Points on a hilly landscape, in no order, each with its height.
From any point a ball rolls to the lowest of the 2 points nearest to it. It stops when none of these is lower. Distance is the straight distance between rows; heights are no part of it.
<796>: [118 106  87 106 122 113 165 141 145 220 125  92  96 155 143 107 142 140
  93 144  60]  height 3.03
<622>: [147 170 158 129 143 102 103  95 148  90 138 103 129  59 118 174 190  92
 167 136 147]  height 5.46
<1086>: [134 158 132 113 104 163 104 180 168  74 109 125 157 178 170 155 118 165
 165 100 155]  height 6.52
<175>: [114 135 108 118  88 177 106 179 136 102  82 140 138 208 150 138 115 169
 150 109 131]  height 6.34
<126>: [182 146 147 127 121 100 105  88 109 144 124 141 172 100 119 144 183 119
 141 111 175]  height 7.18
<222>: [ 87 139 162 143 104 162  87 112 123  76 123 143  97 158 160 171  89 143
 141 135 183]  height 5.53
<1005>: [129  88  89 123 143 101 138 120 103 148 155 109  58 132 117  79 122 103
 148 153  91]  height 2.22
<145>: [111 113 110 111  94 108 125 133 143 190  98 115  84 167 124 112 161 126
  87 149  54]  height 2.69
<958>: [134  98 145 119 161  99 135 136 155  95 191 113 176 101 145 119 124 137
 118 119 131]  height 7.48
<996>: [ 85 103 112 177 146 100 134 145  99 157 156 174 124 125 117  72  69 145
  66 118 182]  height 6.35
<512>: [ 94 124 153 163 110 129 123 152 126 145  98 166 120 166 177 113  77 170
 106 143 230]  height 5.87
<921>: [149 138 148 148 113 123  94 159 156  80 153 132 173 124 143 152 132 163
 147 101 187]  height 3.85
<301>: [148 130 138 178 144 123 122  91 105 109 135 157 114 126 107  99 118  91
 109 140 162]  height 5.99
<677>: [ 94 120  73 158 101  99  95 151 103 194 167  88  57 155 144  62  91 157
  79 131 160]  height 3.87
<277>: [145 162 143 159 119 115  84 132 129  82 128 155 166 115 134 142 101 152
 150 110 233]  height 4.10
<363>: [169 129 117 130 107 157  98 138 109 119 126 155  90 145 123 107  96 117
 156 137 129]  height 1.44
<62>: [102 197 162  98  96 161  71 147  99 117  73 110 153  95  90 202 150 134
 179  82 128]  height 3.35
<350>: [123  92  93 139 158 107 140 115 100  75 159 129 109 113 110  84 116  85
 144 137 117]  height 7.22
<452>: [178 138 156 147 154 127 123 103 139  74 139 134 120  87 129 117 130  77
 159 148 135]  height 1.41
<987>: [151 119 122  92 173 106 220 147 153 164 132 107 197  98 155 137 120 145
 119 130  97]  height 6.69
<902>: [134 114 156 150 113 164 112 133 137 152 123 121 176 145 157 157 181 170
 113  85 190]  height 7.68
<179>: [165 107 132 115 178  99 162 110 131 128 155 119 139 104 133  95 101  96
 140 144 111]  height 7.23
<1125>: [136 118 137 162 158  97 144  93  98 129 155 152 150 118 119  92 108 113
  93 121 157]  height 6.11
<522>: [160 117 150 114 151  81 177  82 167 117  94 112 147  84 142 134 129  70
 163 159 106]  height 7.12
<1137>: [ 95 127 106 105  93  83 152 100 150 177  71 127  96 149 118 127 156  92
 112 164  54]  height 2.30
<1089>: [ 97 121  87 165 148 130 122 118  79  60 134 133  93 124  89  97 123  91
 119 140 113]  height 7.14
<1184>: [150 107 121 109 163 117 183 162 144 138 147 129 197 110 124 107 138 156
 103 104 104]  height 6.53
<540>: [159 116 143  60  99 133 177 134 190 155  81 140 131 116 109 126 143 121
 137 143 100]  height 2.79
<721>: [125 135  79 148 138  74 140 119 105 190 149 114 102 159 138  82 126 130
  64 138  86]  height 3.43
<1074>: [120  98 106 154 181  61 182  92 110 141  88 111 135 128 144 105 120  77
 135 165  74]  height 6.79
<771>: [129 110  74 100 136  77 162 127 126 224 126  79  81 143 145  85 120 116
 125 155  65]  height 2.92
<1244>: [158 129 145  99 153  79 200 115 179 152 107  96 185  88 144 149 135 136
 141 138 119]  height 6.84
<591>: [162 133 178 143 166 110 141 119 154 144 201 121 167 106 164 136 120 149
 109 110 186]  height 3.29
<803>: [110 132  91 170 114  94  99 132  97 179 149 122  86 165 136  79 101 138
  50 133 132]  height 3.66
<1081>: [ 77 168 157 134 111 138  84 120 127  55 112 124 139 142 151 193 114 162
 148 106 207]  height 5.31
<24>: [108  85  91 141 142 181 139 181 121 159 159 112 112 186 172  96 102 182
  94 101 153]  height 3.06
<268>: [120 156 146  65  71 141 129 134 186 131  77 119 155  86  88 183 180 117
 146 125 124]  height 4.01
<269>: [117 120  76 177 161  83 124 118  83 127 141 129  86 138 107  53 116  74
  97 135 123]  height 6.56
<36>: [166  92 113  87 142 102 181 130 151 142 121 125 128 112 136  99 110 116
 146 157  90]  height 7.34
<131>: [ 97 150 101 119  93 146  92 141  99 106  89 144  86 142  81 125 131 125
 128 140  65]  height 5.88
<1108>: [129 121 150 107 103 150 111 153 179  96 139 107 166 119 141 166 169 159
 144 112 122]  height 4.56
<888>: [156 184 137 149 147 185 126 133  87  87  84 135  69  93  86 127 123  65
 159 135  98]  height 1.55
<1119>: [144 120 158 126 110 174 130 134 145 188 118 122 163 156 144 146 201 163
 106  99 143]  height 7.57
<141>: [111 157 145 117 110 134  75 156 173  78 154 103 143  95 133 194 170 145
 168 115 142]  height 4.83
<531>: [129  95 122 146 130 144 123 162 125 108 148 147 162 150 136 112 109 163
 105 109 146]  height 6.82
<1138>: [143  95 104 109 122 116 160 149 131 144 123 138 134 142 113  98 135 137
 118 136  92]  height 7.46
<1219>: [111 156 134 117 114 123 115  94 113  94  90 132 152  90  75 162 186 110
 141 131 105]  height 5.48
<699>: [165 126 182 131 164 103 140  77 134 150 173 118 156 104 156 144 136 113
 131 125 159]  height 3.58
<795>: [179 148 145 120 125  94 115 124 156 113 141 127 176  86 121 143 171 138
 152 113 159]  height 7.06
<653>: [ 75 114 105 167 127 131  90 110  92  79 135 139  79 137 110 111 104 121
 111 145 145]  height 7.04
<273>: [129 110 103 131 144 106 110 148 125  46 158 134 154 100 103  97 106 119
 140 118 126]  height 7.32
<488>: [134 135 119  65 102 116 184 106 183 128  56 125 107  97  89 132 120  76
 148 157  97]  height 2.31
<385>: [149 121 144 119 125 144 169 116 135 211 108 129 176 149 136 151 191 146
 100 112 108]  height 7.45
<953>: [ 83 192 159 123 119 168  65 121  92  83  92 118 134 114 111 194 124 150
 163  89 126]  height 2.96
<872>: [ 98 172 149 131 103 134  58 132 141  71 149 101 139 110 151 215 157 153
 172  99 188]  height 5.07
<999>: [147 139 143 153 152 143  96 121 124  34 156 127 108  85 121 123  96  96
 153 142 154]  height 1.77
<109>: [169 140 153 162 113 143 111 126 111 173 126 176 125 161 144 113  91 153
 104 123 198]  height 3.76
<227>: [136 151 155 161 128 119  93  85 107  79 146 131 137  82 114 158 169 105
 146 119 187]  height 5.27
<204>: [121 122 150  87  83 151 129 133 167 128 103 121 161 114 110 163 198 136
 135 117 115]  height 4.29
<467>: [153  84  99 120 125 137 128 139 113 151 162 130  79 148 126  93  93 124
 143 145 127]  height 1.87
<553>: [117 126 104 146 155  78 161 119 102 187 120 129 157 154 119 103 145 133
  78 121  77]  height 3.13
<516>: [ 98 109 146 154 117 119 106  97 112 116 145 136 166 135 118 149 167 149
 101 107 164]  height 7.88
<79>: [112 126 100 117 193 164 208 154 114 189 198 117 143 143 167 136 109 135
  98 130 103]  height 7.11
<320>: [127 124 142  92 140 116 158 100 162  76 114 110 116  81 111 135 137  76
 161 168  94]  height 7.25
<842>: [132 107  89  96 176 107 220 152 122 192 143 106 156 134 143 112 108 142
 117 138  78]  height 6.85
<520>: [170 145 157 156 111 134  94 112 110 126 128 166 144 133 129 122 106 131
 138 124 209]  height 4.00
<1103>: [ 98 203 173 119 141 174  69 130  92  82  78 106  91 121 124 174  80 128
 181  94 121]  height 2.52
<340>: [154 129 137 163 126 158 139 142 119 208 142 157 117 165 151 114 102 170
  79 117 174]  height 3.51
<1231>: [ 96 156 104 136 109 156  84 146  84  76  93 145  94 150 107 133  94 143
 147 129 102]  height 6.03
<571>: [106 111 147 137 140 105 125  83 124  86 144 133 155 125 117 139 160 123
 115 139 113]  height 7.98
<75>: [104  92 105 160 118 134 105 140 103 111 147 153 107 159 128 101  89 138
  97 127 157]  height 6.94
<1139>: [132 113 112  97 115  90 178  94 163 161  53 126 115 126 117 115 125  90
 130 165  82]  height 1.84
<1127>: [108 112  63 145 131 100 128 161  90 204 198  91  68 154 125  66 100 161
 109 115 147]  height 4.06
<40>: [108 173 142  84  76 177 100 148 134 120  69 146 137 111  84 164 144 125
 158 123  88]  height 4.02
<1044>: [111 152 165 139 118 136  83  96 131  71 152 134 124 103 122 173 139 124
 141 123 154]  height 5.11
<738>: [125 167 146 126 124 151  95 102 117  73 113 133 128  83  89 158 147 110
 155 120 115]  height 5.30
<882>: [149 105 122 124 140 161 152 172 152 137 126 128 191 149 133 114 147 173
 102  99 121]  height 6.67
<851>: [181 106 146  73 118 161 171 159 191 176 112 117 146 121 141 125 146 146
 129 121 107]  height 3.17
<840>: [169 129 159 144 135 131 126 145 159 129 169 128 175 128 157 136 116 161
 130  94 190]  height 3.57
<837>: [161  97 141 117 116 183 135 147 139 197 160 132  83 181 172 120 115 155
 121 130 119]  height 3.82
<537>: [119 148 132 131 137 166  92 141 129  39 139 117 105  99 122 143  87 112
 176 135 119]  height 2.11
<134>: [101 127  85 137  89 143  97 170 109  97 104 154 120 184 119 123 111 163
 127 117 116]  height 6.19
<475>: [119 112 119 153 171 108 160 131  93 155 172 162 139 120 127  95  81 128
  75 100 165]  height 6.24
<962>: [107 162 133  69  59 175 118 164 149 149  72 151 100 126  79 144 127 106
 146 136  74]  height 4.31
<291>: [115 159 139 188 118 141  94  84  90 108 104 166  86 131 106 118 131  94
 114 141 170]  height 5.86
<944>: [ 98 131 124 115 104 129 119 104 121 124  87 145 118 133  86 145 173 104
 118 147  63]  height 5.69
<1186>: [ 99 127 103 165  92 114  81 120 106 143 136 131  59 171 130 112 125 125
  74 149 117]  height 3.88
<849>: [122 184 147  77  72 159  85 153 146 123  81 125 162  91  93 193 173 131
 170 106 134]  height 3.69
<381>: [183 137 135 119 135 162 124 118 123 102 128 145  84 107 114 113 109  75
 168 154 114]  height 0.96
<1216>: [171 140 159 123 127 110 143  94 116 185 120 148 165 134 121 136 175 122
 121 117 137]  height 7.30
<46>: [101  94 121 111 117 149 105 120 118  83 142 125  91 128 121 141 127 120
 142 146  83]  height 2.91
<595>: [176 160 140 114 112 121 109 151 160  87 118 141 158  81 107 147 150 131
 172 123 136]  height 6.95
<1019>: [100 124  98 123 193 118 226 133 111 188 160 107 167 133 165 142  99 118
 113 142  82]  height 6.99
<29>: [101  89 145 125 152  91 160  90 143 133 159 106 180 133 144 141 166 136
 105 126 104]  height 8.09
<433>: [127 107 108 134 175 117 174 151 113 158 170 133 167 137 130 106 113 145
  80 108 127]  height 6.37
<1111>: [102  61  82 123 125 150 130 171 123 139 172 107 100 184 150 103 122 178
 112 118 119]  height 3.32
<877>: [173 136 113 108 107 140 111 164 147  73 116 146 138  99 106 111 109 134
 167 137 111]  height 6.83
<748>: [ 77 148 162 172 108 155  80  84 107  94 119 159  89 142 130 158 110 122
 123 145 174]  height 5.70
<1098>: [154 118 127 140 123 147 126 128 113 211 160 140  76 172 148 111 100 141
  94 129 129]  height 3.78
<155>: [151 155 158  96 132  79 135  85 170 129 117  97 144  64 137 176 189  86
 171 144 145]  height 5.62
<879>: [ 96 115 149 157 107 142  93 122 129 121 131 135 170 138 152 160 154 173
 106 101 218]  height 7.78
<1113>: [107 103  67 113 118  67 156 131 118 193 141  70  63 140 115  77 141 120
 160 153  87]  height 2.61
<466>: [ 86 103  87 180 147  88 114 134  89 142 152 145  70 128 116  55  89 107
  80 134 169]  height 6.46
<418>: [144 107 149 105 143  95 147 120 175  85 157 112 148  82 132 132 147 116
 146 142 100]  height 7.37
<416>: [156 112 138 124 190  96 188  90 109 173 145 120 134 120 161 121  98  92
 137 145  91]  height 7.13
<471>: [120 193 167 141 140 198  89 129  91  99  70 125  80 108  97 155 101  91
 170 105 104]  height 2.06
<565>: [124 119  94 142 174 194 162 183 123 172 160 128 158 161 153 107 105 180
  76  92 149]  height 2.76
<641>: [177  98 140  93 121 188 145 177 170 166 143 114 122 154 166 121 115 151
 140 120 111]  height 3.52
<359>: [117 127 115 122 112  87 165 100 128 179  85 139 153 150 117 125 173 124
  97 147  70]  height 2.74
<92>: [118 119  92 170 162  67 144  92  96 133 103 121 106 143 125  85 142  70
 111 163  84]  height 6.68
<453>: [ 83 126 154 143 106 137 107 142 138  94 107 147 129 178 177 137  87 172
 121 127 212]  height 5.73
<1040>: [ 97 138 138 108 131 177 105 121 117  70 128 113  68  95 107 146 113  94
 147 146  76]  height 2.55
<1105>: [157 149 126 113  97 160  97 162 135  71 112 139 146 148 128 138  92 153
 173 124 128]  height 6.70
<125>: [152 125 153 116 162  85 187  83 140 173 103 120 172 103 147 141 134 105
 151 142 108]  height 6.98
<53>: [ 96  62 118 106 101 153 113 137 138 112 156 119  98 162 143 128 132 152
 124 141  97]  height 3.23

For each start below, name the point where the ball stops.
<837> => <1139>
<1081> => <381>
<962> => <381>
<771> => <381>
<879> => <1044>
<795> => <1044>
<53> => <381>
<1231> => <1044>

Call two points neighbours if one is among the 2 nearest of the other. Go from one point of each pair to the other, from neighbour to neighbour, staying as low as possible. Name the highest point that can't be avoided.
<381> / <340> => <837>
<381> / <1139> => <796>
<565> / <591> => <277>
<1044> / <340> => <131>
<1139> / <565> => <1111>
